Points, in no order, along strands that fork, close into loops and pass close to each other.
In the rows, zero is written as 128.
Two points are linked if the straight distance between their rows is under 190. Some points are linked to none.
z_11: [135 159  62 121  95 144 116 180 153 161 194 139 148  88 109 137 168 113
 108 128 128  95 161 156 111 118  83 164 133  80 159 149 111 144 173 165
  75 149 149 140 182 142 175 122 171 144 151]
z_959: [114 153 107 117 173 123 129 134 170 120 191  43 120 129 163 150 140 136
 144 140 180 118 136 155 109  82 119 121 111 173 166 101 155 151 122  76
 163 137 119 149 137 142 159 142 128  86 163]
z_990: [113  74 119 161  97 134 106 169 136 124 120 132 188 120  61 137 138 140
 165 154 104 136 100 144 128 113  54 143 147 129 140  94 138 123 187 136
 139 144 134 105 119 112 168 143 186 135 168]
z_326: [146 113 150  86 125 128 101 107  99 111  99 208 161 127 121 149 137 126
 131  72 101 143 101 103  90 125 158  93 169 122  64 108 159  69 124 126
 127 192 202 117 118 126  86  99 200 151  68]
z_795: [100 140 181 133 105 112 127 103 144 182 154 136 152 135 172 129 127 160
 140 167 174  61 154 108  99 129 153 115 120 158 141 140 152 153 109  91
 194 185 143 112 171 111 159 135 171  69 103]
z_922: [158 156 188 218 123 130 125  79  91 114 157 144 118 102 156 142 112 143
 101 105 178 143 122 145 101 128 156 121  57 134 177 180 111 181 119 145
 150 109  98 156  68 114 149 113  64 133 123]
z_831: [148 155 108 189 150 144 117 112 145 122 139 145 157 169 109  93  77 124
  99 115 118 177 105  90 111 128 103  88  72 156 171 174 122 176 102  94
 165 109  95 162  86 122 122 166  66  76 150]
z_381: [133 148 106 110 124 143 118 159 172 136 199  67 149 147 142 149 124 149
  88 152 161 111 152 112 110  89 111 136 110 172 178 138 159 161 100 113
 161 134 162 151 140 148 169 140 146  95 134]
z_268: [123 135  83 153 144 114 129 139 126  73  89 109 132 124 131 128 158  99
 161  96  88 144  98 181 142 124  79 157 131  78 115 137 114 158 156 154
  92 105  45 107 134  88 125 125 123 197 165]
z_137: [125 126 118 119 157 134 115 151 144  98 140 108 136 158 168 153 108 128
  87  97 122 144  78  98 152  86 127 127  72 157 145 187 160 122  81 127
 141  71 141 150  42 128  95 177  92  87  96]
z_86: [162 124  70 129 124 151  81 131 125 171 122 156 117 166  69  75  84 140
  82 148 101 113 169  76 105 114 121 113 125 138 148 106 107 134 122 118
 136 173 160 163 122 135 139 106 120  99 145]
z_647: [125 101 173 141 123 109 150 113  98 128  98 169 180 156 158 119 153 141
 157  83 107 192  71 112  94 142 116 122 122 131 101 215 136 160  91 127
 171 157 161 143 131 119  98 144 164 108 112]
z_839: [128 108 129 148  93 118 101  94 120 179 101 199 192 139  68  75 109 136
 135 142 129 131 124  99 123 111 117  96 127 109 106 153 116 139 149 135
 203 216 161 140 162  81 131 135 185  87 137]
z_287: [144  92  63  96 102 162 140 160 142 160  86 119  98 138  65  96 127  97
  86 150  64 122 163  83 168 114 107 146 158 104 142 138  85  84 128 168
  90 115 175 118 110 166  89  92 132 133 107]
z_68: [184 160 166 122 125 102 159 147 113 126 106 148 181 152 161 126 117 104
  82 114 169 140 131 122 137 118 115 126  98 124 134 166 148 162  98 193
 102 104 138 178  99 116 113 108 137 125 130]
z_693: [103 180 102  94 149 140 112 135 151 133 110 117  79 156 138 120 101 109
 115 150 139  89 129 106 198 137 199 134 108 129 128  75 124  98 126 116
 124  89  99 116 122  93  97 139  75 147  91]
z_691: [131  91 154 118 112 114 131 101 104 130 110 128  62  76 100 131  91 151
 118 179 154 126 165 143 201 113 139 154 156 118 153  83  96 104 153 168
 107 120  96 101 150 144 163  62 118 136 149]
z_329: [ 97 180  95 145 110 150 120 145 157 176 182 177 117 107 120 117 142 117
 123 156 125  58 151 121 177 150 156 142  96  69 145 167 117 114 165 134
 103 114  87 150 167 102 142 141  82 132  85]
z_112: [100 104 118 115 159 163 142 158 141 122 135 110 178 150 136 139 144 122
 122 110  81 124  82 108 133  89 129 111  96 146 107 148 167 105 129 107
 149  99 160 132  66 149 106 182 115 111  90]
z_775: [ 81 105 148 136 130 116 175 110 149 130 129  80  81 118 136 132 184 117
 189 140 120 136 151 156 149 158 143 146 149 107 127 133  99 114 140 121
  80  92 100 108 126 163 101 141 103 126 103]
z_247: [123 201 146 119  86  92 114 120 174 115 143  70 127 153 180 124 106  98
 133 136 121 138 156 104 108 110 154 112 124 129 197 102 143 137 109  83
 114  75 144 161 150 127 101 157  64 110 118]
z_48: [ 96 137 117  92 177 130 138 164 150 175 171 130 128 104 182 193 149 121
  88 128 170  36 113 136 176 115 155 159 112 128 111 156 164  78 135 170
 111 118 134 118 125 135 133 159 142 121  76]
z_938: [101 110 128 103 132 183 163 118 149 132 192 101 135 143  82 103 131 162
 147 166 117 111 162 114 120 113 115  83  97 140 134 145 146 116 140 102
  98 120 132 161  67 237 130 118 120 109  89]
z_215: [123 129  84  67 188  95 152 127 115 147  75  95  93 158 193 113 153 107
 149  93 128 110 116 155 135 174 126 133 157 134  80 138 122 122  99 143
 136 162  92 108 171  93  95 143 172 149 149]
z_250: [101  89 150 122 137 122 169  48 133 103 182  76  84  79 118 147 143 188
 141 122 110 133 202 154  93 107 127 103 149 136 196 122  92 118 124 128
 122 125 154 107 113 219 151 108 154 111 144]
z_345: [117  47 194 110 147 142 175 104 106 123 105  94 105 119 101 121 120 156
 113 135 128 129 131 147 118  96 124  92 126 181 122 141 128 126  95 137
 141 145 147 105  55 162 118 119 153 114 111]
z_738: [169 146 132 111 129 157 162 138  98 129  96 121 133 146 152 111 124  87
 125 104 101 157 141 136  51 161 125 111 142 137 103 110 126 137 107 109
  82 144 173 133 115 174 100  88 144 162 104]
z_804: [116  92 168 102 145 115 156  73 155  98 156  64 114 105 104 126 109 185
 138 148 143 135 200 163 137  94 115 102 175 156 163  84 126 136 126 130
 139 112 128 139 132 190 142 107 146 121 181]
z_395: [153 123  99 143 115 155 141 207 135 170  82 108  93 160  80  82 121  88
  92 203 131 113 113 107 181 153 125 150 104 151 112 124 121 163 126 120
 121  86 107 107 130 103 108 119  69 132 113]
z_779: [126 211 128 138 118 107  96 155 161 121 133 116 117 138 193 144 118 116
 125 140 162  95 116 125 138 120 167 142 100 117 174 106 137 120 138 133
 120  81 127 143 134  87 100 135  60 146 122]
z_14: [158 119 133 156 148  95 154 129 134  93 101  83 169 158 155 130 133 126
 145 116 150 199  96 124 107 141  48 151 143 149 112 164 154 177 110 116
 123 110 100 143 120 144 131 168 128  95 186]
z_379: [114  94 124  58 158 132 133 146 127 118 157  93 120 135 130 159 153 167
 155 133 132 125 141 118 142 139 103 157 166 152 108 111 147  94 141 110
  85 175 140  86 140 189 145 127 205 113 131]
z_121: [135  56 124 106 151 153 144 100  89  99  88 117 104 131 117 150  93 152
  65  90 116 145 102 145  99  95 120 109 139 171 147 151 123 105  91 158
 154 139 153 100  50 158  97 111 161 137 123]
z_769: [102 156  85 130  81 128 111 161 167 119  84  71 153 121 136 149 168  70
 140 111  59 140 115 136 106  78 100 137 145 101 123  73 149 115 146 138
 123  83 153  97 162  88 130 165 132 182 149]
z_224: [ 98 135 142 115 169 123 141 108 129 176 187 149 163 105 175 123 137 154
 139  83 166  86 131 175 129 157 117 114 111 105 112 189 116 116 142 163
 147 195  81 143 157 134 162 132 155 109 132]
z_716: [ 91 123 154 119 148 105 132  95 149 179 157 120 130 147 168 106 129 162
 142 140 174  86 161 133 153 162 137 134 124 116 127 161 122 144 125 110
 152 153  79 138 183 128 150 138 130  78 141]
z_757: [158  81 130 143 168 134 104  73  80  82 112 180 122 129  82 133  72 150
  68  74 135 170 119 141 106 100 118  88 104 171 117 139 115  83 132 174
 182 150 142 127  43 131 129 126 155 121 138]
z_195: [128 139  82  88 120 139 124 168 119 169  94 198 164 124 138 128 152 105
  97 135 116  75 128 116 141 140 142 148 123  76  75 147 141  91 162 180
 132 182 140 126 180  64 139 113 167 158  89]
z_418: [ 87  67 158 153 159 155 159 139 115 130 104 136 100 159  78  73 135 144
 184 192 148 145 104 101 190 150 158 112 123 146  75 134 134 137 130  76
 165 131  90 115 125 127  94 113 100  89 108]
z_737: [120  86 159 117 149 101 140 169 151 131  98 116 107 140 167 154 142 144
 139 154 155 153 106 119 185 145 130 181 139 125 136 179 141 101 105 139
 137  92 101 131 135  92 101 139 104  73 127]
z_808: [127 166  26  91 134 149  73 149 151  79 133 149 138 117 122 139 109 114
 103 101  67 120 134 124 162  97 118 161 125  82 130 136 136 101 149 147
  78  85 109 130 121 121 124 142 133 170 129]
z_236: [138 102 178 166 122 123 106 129  93  83  79 186 122 121 111 148 124 143
 193 120 114 205  76 108 150 161 157 160 136 121 102 108 136 120 147 110
 116  83 119  96 144 126  89 127 106 133 141]
z_93: [119  77  96 137 113 135 124 151 145 138 117  74  88 143 102 121 151 122
 102 140  53 182  97  90 126 112  84 151 156 149 166 140 104 107 100 108
 148  95 134 117 118 122  98 154 103 113 137]
z_472: [114 132 137  86 132 130 136 151 148 139 156 106 122 125 132 147 136 161
 134 157 131 101 138 133 124 140 148 120 137 163  99  61 145  88 155  88
 128 161 157  70 146 178 138 110 173 131  95]
z_784: [165 120  85  83 127 153 127 137 107 142 136 124 142 165  85 105 101 126
  65 122  87 102 174  84 111  99  96 113 161 133 143 111 122  87 115 149
 104 156 174 166 106 178 104 101 157 125 128]
z_707: [144 146 206 149  89 120 133 157 132 173 127 141 141 112 133 157 133 144
 103 167 195  77 130 119  98 121 145 133 108 157 126 113 160 161 103 104
 172 147 151 113 133 113 165 105 130  96  92]
z_524: [113 120  87 124 151 128 115 132 119 144 190 159 179  94 176 191 142 161
 107  92 154  89  95 177 122 126 107 123 113 101 111 182 154  93 163 166
 172 155  99 124 141  95 182 168 178 110 142]
z_358: [114  93 161 141 130 115 154 112 141  93 129  84 124  94  95 138 120 167
 148 168 169 142 143 172 163  95 130 159 164 139 163  81 129 126 149 154
 139 108 101 110 127 145 162 110 128 108 174]
z_656: [124  98 117 145 142 118 131 139  95  47  95 128 143 113 122 154 128 124
 140  89 110 155  68 180 160  97 107 150 113 114 112 140 127 122 140 202
  87  79  88  94  81  96 136 143 133 167 178]
z_219: [141  99 135 113 140 108 167 166 127 133 124  76 153 153 169 139 191 107
 146 136 145 153 109 117 127 158  87 179 126 136 111 180 162 143 102 121
 119 105  97 155 139 128 117 165 122 102 128]
z_674: [106 137  92  98 173 153 104 165 120 126 193 172 139 102 170 181 113 155
  78 129 168  60 101 137 174 104 125 134 102 118 126 136 161  90 158 161
 135 129  99 152 133  95 185 157 141 123 122]
z_814: [108 122 102 155 147 121 123 140 127  89 116 120 142 158 123 103 173 114
 211 115  92 149 117 154 136 170  73 160 146  78  78 151 124 175 140 123
  69 108  45 144 143 134 134 158 132 155 192]
z_568: [177 150 128 181 116 123  97  80 109 113 146 161 133 104  79 111 115 119
  76  98 160 125 167 156  23 117 132  82 125 145 155  73  95 162 115 110
 180 183 174 158 137  82 159 117 155 157 142]
z_295: [147 150 154 115 132 148 142 165 108 164  97 155 163 162 139  98 139  90
 152 136 133 124 111 121 112 167 135 119 124 131  63 114 128 163 125  99
 103 150 153 120 154 130 120 110 139 133 107]
z_361: [142 104 102  94 163 144 170 195 150 139 112 106  87 135 143 148 176  80
 133 175 164  94 137 120 198 189 137 176 138 120  71 106 134 121 128 167
  46 101 119 111 158 158 106 104 138 137 103]
z_455: [136 114 133 101 148 162 123  95  86 128  90 187 126 155  77 110 111 125
 131  97 105 126 128 111 108 125 164  52 146 140  71  80 120  72 151 109
 139 190 179 125  84 135  79  94 168 159  97]
z_78: [136 182 134 118  69 101 129 103 174 136 144  54  93 114 158 122 148 106
 108 102  80 157 186 111  65  99 130 103 142 135 188 111 110 127  97  93
 117 112 189 124 175 130 113 122  94 125 130]
z_481: [ 97 123 152 113 104 118 191  95 161 177 104  93  84  97 147  97 163 115
 145 142 130  80 166 160 158 138 164 122 161 101 125 117  87 118 136 140
 106 134 133  92 158 139 117 127 128 135  83]
z_709: [105  80 202 114 151 152 168 136 105 132 101 137 119 152 107 100 125 165
 160 180 185 141 104 101 166 139 179  90 119 166  67  99 171 128 106  64
 137 162 133  99 120 156  96  99 134 106  77]
z_930: [127 103 153 158 174 138 149 149 105 110 116  92 104 141 127 121 139 118
 133 182 224  91  79 183 181 139 135 139  96 153  83 134 154 161 119 151
 162 101  51 117  98  79 142 144  78 148 132]
z_251: [162 141 132 126  76 140 102 150 127 155 190 153 133 110 105 151 168 128
  97 116  85 115 138  70  59 111 118 124 117 130 140 112 166 112 106  78
 113 159 194 137 113 167 137 114 159 125  59]
z_441: [112 135 139 179 123 155 130 136  98 149 104 178 117 103 148 149 171 105
 165 150 144 114  62 139 147 161 187 150 105 109  80 142 109 126 164 131
 136 113 103  78 140  56 139 150  96 160  92]
z_639: [100 158  78 166 166 113 110  97 158  89 195  74 107 118 164 129 141 116
 144 102 122 120  89 172 118 135  94 135 109 120 177 164 116 172 112 106
 154 110  51 126 121 111 149 171  69 137 152]
z_933: [112  89 107 148 135 166 120 158  93  89 120 176 157 112  39 119 104 162
 125 165 110 110 121 148 173 111  92 131 127 123 112 104 133 112 187 160
 124 126 114 101 105 139 146 123 147 143 156]
z_760: [ 55 123  65 107 130 133  65 106 175 134 121 140 126 154 101  62  76 134
 170 154  96 113 156  98 179 127 138 129 152 108 121 100 125 132 148 105
 151 117  87 139 169 114 109 158 126 110 158]
z_961: [223 143 161 144 112 130 136 159  81 152 115 193 151 133 135 137  92 133
  68 119 192 148 125  93 114 154 121 124 100 162 109 164 150 175  99 161
 120 160 139 167 121 135 127  89 138 113 130]
z_380: [ 93 163 110 111 149 130 149  98 163 103  95  55  82 147 142  61  93  91
 143 126 126  94 146 134 166 117 176  81 124 107 115 103 120 123 108 136
 115  68  87 137  95  97  66 159  60 158 132]
z_866: [128  88  51  67 149 154 162 170 115 168  91 143 122 161  81  87 140 103
 102 136  95 110 133 115 195 158 111 140 144 111  91 174 115 109 122 175
  90 154 122 140 112 145  89 106 160 154 102]
z_630: [115  83 137 135 105 132 138 131  94 181  84 121 104 116 125 151 164 122
 105 122 100 116  87 131  84 123 117 124 137 134 129 192 107 115  95 143
 201 186 163  72 100  80 129 127 165 134  99]
z_387: [188 172  96 136 114 148  82 110 103 123 209 163 120 122  89 149 120 117
  80  87 151 109 175 122  26 116 135  86 111 119 168 113  99 137 160  87
 143 163 161 189 125 133 179 141 129 159 127]
z_903: [179 148 194 126 115 142 149 138  82 153 140 167 110 115 134 131 113 165
  82 141 212  89 147 105 118 154 174 122  94 179 116 134 165 173 107 117
 129 152 134 132 137 149 157  77 140 119 111]
z_276: [145  76 162 112 121  92 126  84  94 124 144 122 132  91 124 164 143 162
  83  82 145 146 146 146  78 115  90 139 162 148 156 154 123 159 104 174
 145 179 152 138 123 138 174  97 219 111 167]
z_10: [122 151 155 120  82  82 166  98 198 151 102  56  63  76 163 129 169  97
 125 136 121 124 180 171 109 113 147 145 163 120 196 108  97 128 105 155
 122 115 144 105 170 110 109 120  86 147 123]
z_448: [171 140 119  62 146 168 148 180 105 130 159 137  97 131 162 176  99 131
  76 115 161 102 154  97 135 134 175 148 109 139 130 111 147  94 103 130
  64 120 156 154 111 188 106  90 126 131  79]
z_29: [ 62  51 118 119 139 142 139 150 147 151 174 127 155 130  60  88 163 163
 191 197 100 109 104 124 165 164  89 143 149 137 112 149 132 118 165  91
 121 173  92  98 119 181 134 147 165  91 109]
z_479: [134 120 107 156 113 141  91 180 126  99 115 169 125 119  31 116 107 119
 137 190  99 113 137 125 196 119 123 151 100 121 129 107 133 133 186 148
 104  80  90 145 130 109 174 116 110 140 156]
z_678: [132 146  98 122  96  99  99 126 129 174  51 113  96 180 143  62 107  95
 134 133  78 148 136  83 126 149 144 125 137 120 113 116  99 127  86  98
 161 160 147 107 175  68  79 141 100 118 132]
z_537: [143 125 126 182  75 124  96 137 120 105 102  98  93 117  79 118 127 108
 183 151  99 161 149 138  96 137 110 156 168 120 146  42 106 149 159 105
 108 108 148  83 166 123 147 105 124 163 178]
z_565: [ 96 103 202 152  79  89 135 128 143 120 115 127 169 105 109 148 129 157
 168 158 128 136 129 141 149  88 110 130 160 135 134  99 136 105 156 144
 160 120 133 121 138 127 168 156 167 105 160]
z_970: [152 174  97 126 169  87 100 103 137  96 128  97  88 165 182 112 103 148
 171  89 170 154 143 133 117 177 138 149 134 122 154 116 135 173 107  97
  84 112  58 172 175 119 128 135  78 128 172]
z_561: [150 100 148  82 151 127 151 126 100 112 157 121 114 105 162 176 146 171
 114  77 166 137 148 151  99 128 104 163 139 148 151 138 149 134 113 138
  90 159 142 125 130 190 154  79 216 142 140]
z_443: [157 138 150 120  70 130 135 116 142 145  60 143 153  68 118 151 146  77
 113 118 108 111 152 146  91 108 144 117 167  89 115  89  98 114 127 200
 132 129 155 110 115  89 109  85 131 192 111]
z_110: [174 106 165 129  88 139 148  98  89 140  71 153 130 137  73  81 101 134
 128 105  96 154 154 131  67 141 139  65 158 131  86  99 110 138 116 133
 121 181 193 124  99 157  90  58 143 148 110]
z_160: [ 92 106 169  80 126 125 150 152 145 161 110 135  94 127 124 123 148 140
 155 161 146  85 130 118 143 123 165 106 128 172  64  75 161 108 137  61
 152 199 158  61 149 138 110 110 168 114  58]
z_686: [146 129 112 157 118 169 162 200 129 146 126  59  80 108 107 165 174  84
 103 158 161 119  89 163  98 119 112 151 117 161 128 116 128 158 128 101
 119 124 148  75 105 124 143 144  93 156 109]
z_764: [140 155 143 181 109 146 130 132 126 156 118 114 127 159 105  65 102  99
 134 143 120 140 103  98 101 135 147  94  86 140 147 155 107 156  95  79
 142 106 115 168  93 111 107 141  39 115 115]
z_721: [138 173 134 170 154 160 122 117 104  91 170 143 121 128  99 124  87 127
 142 127 172 113 129 159 114 136 149 116 103 134 118  82 114 152 159  82
  82 107  81 152 122 150 155 121  75 152 146]
z_428: [173 117 144 153 130 110 111  63  87  96 147 171 147 104  81 140  95 147
  86  86 148 145 159 144  54 120 115  84 123 165 129 112 130 148 131 164
 161 184 156 145 107 143 162 106 189 115 156]
z_896: [115  72 223 164 125 142 162 109  89 121 133 105 135  97  87 158 101 160
 102 160 172 110 114 145 142  86 153  99  97 173 132 144 146 122 114 147
 162 102 132 129  55 154 137 114 125 110  89]
z_636: [156 135 138 128  89 103 110 139 118 127 139  85 163 118 175 176 175 106
 121  74  78 183  89 111  37 131  82 135 142 150 125 142 139 159 105  74
 173 138 184 108 110 113 145 152 153 124 126]
z_65: [150 164  95 164  95 158 156 158 136 150 107 115 127 164 113  76 115  54
 125 160 107 134 133 110 133 131 111 121  97 110 130 149 114 172 100 119
  91  90  99 143 120 117 101 127  52 149 117]
z_739: [151 178 104 114 140 140 149 166 136 124 110 130 161 171 150  86 123  81
 115 126 126 124 129 112 169 113  98 129  86 103 110 162 118 155 104 173
  60  91  96 191 106 124  84 127  76 141 133]
z_378: [120 148 127 126 121  92 119 127 186 106 133  17 105 144 151 119 132 115
 145 160 140 129 109 101 141 102 133 129 133 164 168  95 148 134 103  73
 168 107 108 122 131 126 118 180  67  96 143]
z_24: [114 101 151 121 103 128 145  99 107 170  79 149  95 117 148 148 142 114
  75 113 103 131 116 109 139 105 182 121 135 119 138 191  91  69  79 173
 185 148 166 122 102  72  84 111 136 132  54]
z_907: [153 167 193 160 145  82 127 108 104 106 126 132 156 112 192 170 116 134
 123  89 190 147 113 149 122 115 143 125  71 136 122 144 145 156 115 179
 136  99 115 146  83 124 132 125 101 137 137]
z_751: [128 124 186 141  96  85 145  74 112 137  84 199 143 110 167 138 133 141
 134  93 115 175  99 110 139 141 178 106 128 115 122 203 110 125  90 185
 173 132 152 141 120  74  89 104 130 111 101]
z_308: [132 126 141  97 151  82 143  93 148 126  64  92 134 152 177 111 126 132
 121  84 108 154 146 163 109 113 115 116 184 105 112 144 115 136  84 158
 148 133 130 142 157 117  86 138 159 131 165]
z_40: [ 68  81 151 165 159 165 149 155 125 137 158 173 179 156  81  85 140 147
 188 191 133 126  78 124 167 156 130 111 107 141  80 177 145 150 167  96
 146 157 123 139 133 148 119 137 133  92  94]
z_27: [153 163 104  91 110 140 140 182 174 167 193 113 153 114 141 143 133 125
  79 157 177  87 170 137 129  83 109 148 122 120 200 135 165 151 146 156
 109 144 152 149 173 143 191 107 152 107 161]
z_172: [143 174  90 143 122 113  81  74 113 151 198 148 112 108 166 165 147 126
  89  68 115 130 142 130  45 128 131 123 110 115 172 161 101 162 148  90
 158 162 148 150 138 110 185 157 117 153 138]
z_677: [128 133 153 119  69 105 109  54 153 132 116 108 125 101 121 118 105 129
 128 115  73 140 184 123  61 108 136  91 176 127 181  78 108 106 106 124
 159 143 184 123 140 137 126 118 155 115 147]
z_901: [164 136 134  91 162 150 151 185 150  97 154 110 135 146 168 166 132 112
 118 167 176 112 152 133 181 141 141 159 121 136 131  93 164 110 123 136
  37  67 133 135 115 191 119 101 114 135 107]
z_681: [148 158 162 108  91  93 108 120 114 110 144 183 206 124 176 162 157 108
 139  75  84 187 133  89 103 140 104 138 127  99 117 157 155 138 129 132
  84 100 178 163 111 160 118 123 160 134 116]
z_102: [ 97 138  88 116 132  99 105 110 155 148  98 103 115 172 119  59 108 125
 176 141  87 137 138  97 122 164 118 120 152 144  94  92 125 130 115  52
 154 145 149 118 188 104  93 145 119  84 159]
z_625: [154 164 161 123  90 112  99 110 125  97 168 156 166 114 154 170 135 153
 141 103  76 180 149 101 127 122 132 145 141  99 165 114 135 105 124 125
  81  65 169 174 120 166 124 120 113 126 137]
z_965: [ 92 135 101 123 150 145  96  77 104 114 149 182 123 120 136 125 120 144
 134  75  87 138 113 101 129 141 159 100 127 111 144 168 101  94 138 109
 130 123 127 147  91 130 103 144 103 143  88]
z_506: [132 114 196 181 109 141 129  77 105 126 173 159 114  93  86 149  91 153
 123 129 151 136 143 119 110  91 146 113  94 139 173 150 120 132 117 150
 167 108 119 149  76 153 167 122 100 115 111]
z_20: [132 136 163 116  92 117  90 110 147 100 146 175 169 104 133 148 102 144
 140 143  94 138 173  76 160  84 164 109 155  98 131 109 160  56 149 144
 116  92 163 168 131 146 113 138 138 110 102]
z_41: [151 177 105 143  70  95  98 166 137 162 154 173 159  97 131 158 152 123
 146 138 131 127 153 119 141 143 104 189 166  82 150 103 128 140 174 152
  79 112 138 131 208 107 183  86 129 138 151]
z_259: [136 103 155 125  81 113 175 127 166 143 136  65  66  70 152 179 191 126
 107 129 152 147 147 159  77 122 110 171 153 149 175  83 114 123 106 135
 119 139 163  71 157 136 138 107 152 149 119]
z_682: [162 132  88 150 112 119  91 134 139 130 118  86 111 118 112 116 132  99
 158 135 127 152 131 168  66 138 100 150 160 136 163  65  93 160 135  84
 154 174 136  81 191  97 175  98 158 148 192]
z_104: [ 89 140 171 157 134 122 136  49 118 108  82 117 140 117  93  72  99 130
 173 137 105 117 168 167 135 110 157  77 143 118 118 104  98 132 135 138
 154 122 113 148 124 112 112 144 112 127 157]
z_460: [115 142 135 178  74  96 120 138 139 197 131 200 143  95 114 115 135 134
 164 167 134 110 156 128 184 155 143 168 138  73 131 152 107 112 175 178
 117 138  97 130 197  89 146 112 109 132 125]
z_577: [114 108 126 126 166 124 107 110 120  78  86 158 196 144  86 108  50 143
 142 118 109 185 108  93 159 110 116  85 135 166 103  98 157  96 146 151
 166  88 138 162  95 136  94 157 167  81 155]
z_312: [183 125 133  80 153 112 141 130 105  99  61  90 144 161 162 104  98 113
  96 103 121 164 158 153  93 119 136 112 157 127 101  82 130 149  79 151
  89 122 145 147 126 156  82  86 161 143 172]
z_143: [113 139 167 142 197 165 153 128 115 112 159 116  99 143 126 118 104 146
 139 159 195  85 118 181 160 152 159 104  83 141  96 116 139 151 134  88
 130 115  75 118 106 155 137 124  84 140 111]
z_699: [122  96  88  66 184 131 166 161 131 145  78 109 111 167 151 105 145 105
 130 147 126  94 123 135 208 164 132 146 148 110  68 140 131 119 122 181
  96 143 104 115 165 113 113 118 139 146 125]
z_798: [ 77  89 132 146 146 105 173  80 119  98 163  96 120 118 143 120 182 140
 198 121  99 139 122 168 121 174 104 132 145  91 111 147 112 139 140 107
  80  98  60 142 112 177 115 164  99 140 143]
z_22: [ 96 157  30 103 136 115  70 139 169  94 121 137 158 150 147  91  99 107
 140 118  80 121 126 102 157 133 100 130 132  89 118 130 140 118 135 132
 120 114  89 149 137 105 126 161 122 124 185]
z_689: [108  97 162 170 143 112 112 111  93  65  93 179 129 122 107 165 118 142
 162 104 110 186  58 140 174 136 134 149 125 116 115 148 125  96 140 148
 139  66  85 114  91 103 125 157 124 137 163]
z_877: [139 106 121 142 178  95 140 127  95 107 134 169 185 158 154 118 129 153
 125  73 125 195  70 116 113 150  64 146 100 137  99 203 139 164 110 138
 143 151 117 168 112 140 132 160 159  76 168]
z_315: [145 128  89 110 123 146 138  97 111 131 125 102  31 133  83 101 100 143
 130 141 148 118 194 159 136 150 132 144 142 137 166  83  67 131 132 128
 101 138 121  92 155 165 148  66 116 167 153]
z_787: [130 134  63  85 145 138  99 133 136 105 140 114  88 107 152 199 113 116
  72  92 103 127 125 142 122  87 120 154 160 117 161 102 116  73 131 153
 107 113 154 121 126 110 135 132 142 165 128]
z_752: [ 83 153 132 168 126 165 123 137 113 153 162 182 114  96 123 136 132 114
 132 149 137  52  97 151 137 134 185 115  99 106 117 150 112  93 177 124
 139 135  93  99 116  70 141 161  82 152  84]
z_356: [ 91 165  97 114 133 171 143 161 153 156 180 123 149 143 141 146 183  90
 138 118  75 104 107 105 121 132 128 123 108 115 110 146 137 113 159  87
  89 105 173 113  97 159 105 183 110 157  64]
z_550: [120 127 117 184  85 140  81 149 134 109 103 142  84 121  54 108  85 122
 165 178 108 145 140 119 163 150 137 160 130 130 148  52 114 119 178 111
 108  89 104  78 155 110 132 104  79 152 166]
z_422: [123 135  88 160 135 149  91 117 137  93 104 171 143 137  67  97  43 125
 110 124 109 178 106  93 141  99 104  96 100 154 162 116 134 116 130 117
 179  98 110 145  77 126 102 151  99  82 169]
z_477: [150 124  93 105 101  97 124 147 153 124 129  89  90  92 178 201 182 121
 101 104 123 151 127 138 106 106  96 192 168 118 186 108 105 116 114 143
 113 127 165  83 176 110 159 103 167 144 136]
z_516: [123 199  95 143 148 160 113 119 102 124 160 149  87 132 124 129 133 116
 144  92 145  89 137 159  83 167 159 113 107 114 105  84 112 149 178  72
 102 154 107 120 155 137 152 130 102 163 130]
z_924: [145 167 135 173 101 134 108 112 122 128 167 116 156  99 161 146 158 110
 129  79  88 149 105 140  25 142 112 120 115 124 151 134 110 162 139  65
 155 143 165 123 135 114 167 163 115 157 131]
z_54: [ 82 131 187 127  82 122 126 149 164 116 137 158 187  87 151 189 153 146
 143 164 115 127 119 121 156 100 157 133 127 110 126 112 149  81 162 141
 124  96 142 107 117 132 122 141 151 120  82]
z_572: [ 92 152  75 140 148  95  69 112 150  80 158  89 152 132 165 123 122 130
 167  89  89 144  67 137 139 117 106 115 122 122 128 140 119 147 129  92
 155  89  81 134 135  94 153 197  95 145 166]
z_749: [127  94 101 115 159 108 114 134 136  86  91 121 117 167 168 141  96 144
 106 119 128 172  74  92 187 119 119 155 116 120 146 187 137 103  68 162
 139  77 100 141  94  92  73 150 103  91 126]
z_973: [162 115 118 136 131 140 102 118 104 178 130 206 148 151  80  72  85 163
  96 159 155 119 133  80 133 136 104 110 132 131 115 153 126 148 132 123
 170 216 156 152 169 124 168 103 169  95 130]
z_348: [152 177 113 108 169 149 140 161  84 144 135 170 112 158 154 132 154 125
 141 103 191  88 108 149 103 193 158 123 100 128  58 117 134 138 157 106
 107 170 106 103 165  97 146 113 145 161 119]
z_67: [111 128 157 125 155  89 133  71 137 112 102 121 110 149 174  86 106 154
 194 133 172 134 133 134 168 192 162 129 165 109 105 130 125 140  98 107
 133 126  73 155 189 120 113 127  91 111 166]

A fork is a point with three links, a tip a point with one. Leave the first point through the second and follow the links. Name the first fork or tip that comes.
z_757; z_121 | z_68
z_356; z_112 | z_630
z_630; z_24 | z_356
z_561; z_379 | z_29
z_378; z_959 | z_441
z_29; z_40 | z_428
z_236; z_689 | z_10
z_460; z_41 | z_247
